Each row is a point on a landscape with many valleys, with its height.
From any point a ball takes the steepest step (drop divided by distance) to one of its 5 nearest points. It stops when none of these is lower. Distance is the straight distance between rows; heights are no part of it.
q881: [114 111 136  96 130 155 124 121]  (h 125)
q646: [138 174 121 122 129  81 134 115]  (h 246)
q427: [115  88 111 186 150 126 152 167]  (h 535)
q14: [137 171 154  92  95 117 139 106]  (h 260)
q704: [134 121  95 219 159  72 140 172]  (h 576)
q743: [110  74 121 175 149 138 147 171]  (h 586)
q741: [127 106 145  83 111 187 100 104]  (h 283)
q698: [147 174 183  82  66 136 129 101]  (h 606)
q986: [127 119 101 192 159  74 143 168]  (h 662)
q329: [113  94 113 177 151 119 153 163]  (h 567)
q604: [135 161 116 128 142  79 133 127]  (h 166)
q86: [112 111 119 145 149 116 147 146]  (h 342)
q507: [144 125 172  71  85 202  78  96]  (h 251)
q428: [145 139 177  73  79 176 109 100]  (h 222)
q433: [118  99 135 100 125 177 116 119]  (h 202)
q408: [124 138 156  79 110 146 126 111]  (h 152)
q916: [116  99 126 108 126 168 124 113]  (h 216)
q215: [151 159  87 179 171  47 107 154]  (h 410)
q802: [117 113 113 125 131 155 140 118]  (h 281)
q121: [133 121 152  83 105 181 107 101]  (h 315)
q639: [112  93 112 143 140 156 140 133]  (h 319)
q251: [126 146 108 140 137  97 141 131]  (h 239)
q824: [136 181 140 106 105  99 138 103]  (h 322)
q274: [124 109  98 198 149 109 154 161]  (h 521)
q99: [124 145 124 114 127 114 143 116]  (h 183)
q138: [111  69 120 149 148 168 131 150]  (h 414)
q6: [125 131  99 170 156  80 142 146]  (h 429)
q187: [120 131 122 116 125 136 143 111]  (h 282)
q648: [119 121 109 157 156  88 142 157]  (h 411)
q620: [126 147 138  98 116 121 137 112]  (h 141)
q81: [113  93 130 111 136 167 119 130]  (h 259)
q442: [132 142 166  76  98 152 120 106]  (h 167)
q298: [147 145 196  66  73 173 100  99]  (h 303)
q380: [136 136 158  82  83 183 110  90]  (h 434)
q567: [137 141  97 188 165  59 130 162]  (h 468)
q626: [127 126  96 176 148  99 147 147]  (h 488)
q170: [130 102 143  87 114 202  87 106]  (h 323)
q411: [117 111 109 149 140 130 148 135]  (h 233)
q967: [110  92 118 148 148 135 147 149]  (h 458)
q909: [132 146 102 155 155  68 131 143]  (h 304)
q883: [124 111 114 188 161  83 144 175]  (h 634)
q988: [148 110 165  74  92 218  39  90]  (h 107)
q466: [135 123 146  89  90 198  99  89]  (h 392)
q53: [125 116 100 202 154  95 150 169]  (h 542)
q503: [129 141 138  98 103 150 133 101]  (h 465)
q790: [141 161  91 165 155  58 122 138]  (h 355)
q25: [123 141 118 125 146  88 137 136]  (h 110)
q356: [116 126 119 125 139 122 142 126]  (h 30)
q984: [132 132 104 183 173  57 127 171]  (h 493)
q246: [156 156  81 195 168  46 107 158]  (h 431)
q498: [131 159 111 136 139  85 138 124]  (h 206)
q108: [136 108 148  86  98 212  77  93]  (h 278)
q5: [135 176 150  96 105 103 137 108]  (h 229)
q260: [125 150 149  88 118 117 134 119]  (h 124)
q341: [115  92 115 182 156 109 151 174]  (h 661)
q615: [120 128 127 110 135 126 143 127]  (h 117)
q726: [142 155 178  79  74 168 118  95]  (h 379)
q441: [136 149 152  88  93 149 131 102]  (h 307)
q324: [125 114 128 103 111 179 124 100]  (h 399)

Where does a ball stop that starts at each point below?
q646 | q356
q121 | q881
q170 | q881
q626 | q356
q466 | q988
q251 | q356
q698 | q260
q441 | q260

Call two points neighbours if one is among the 5 nearest of the other. Go from one point of each pair to the other, from neighbour to neighbour, staying as low as possible. Name the highest point that can't be avoided.
q356 and q260 | q620
q260 and q881 | q802
q260 and q988 | q507
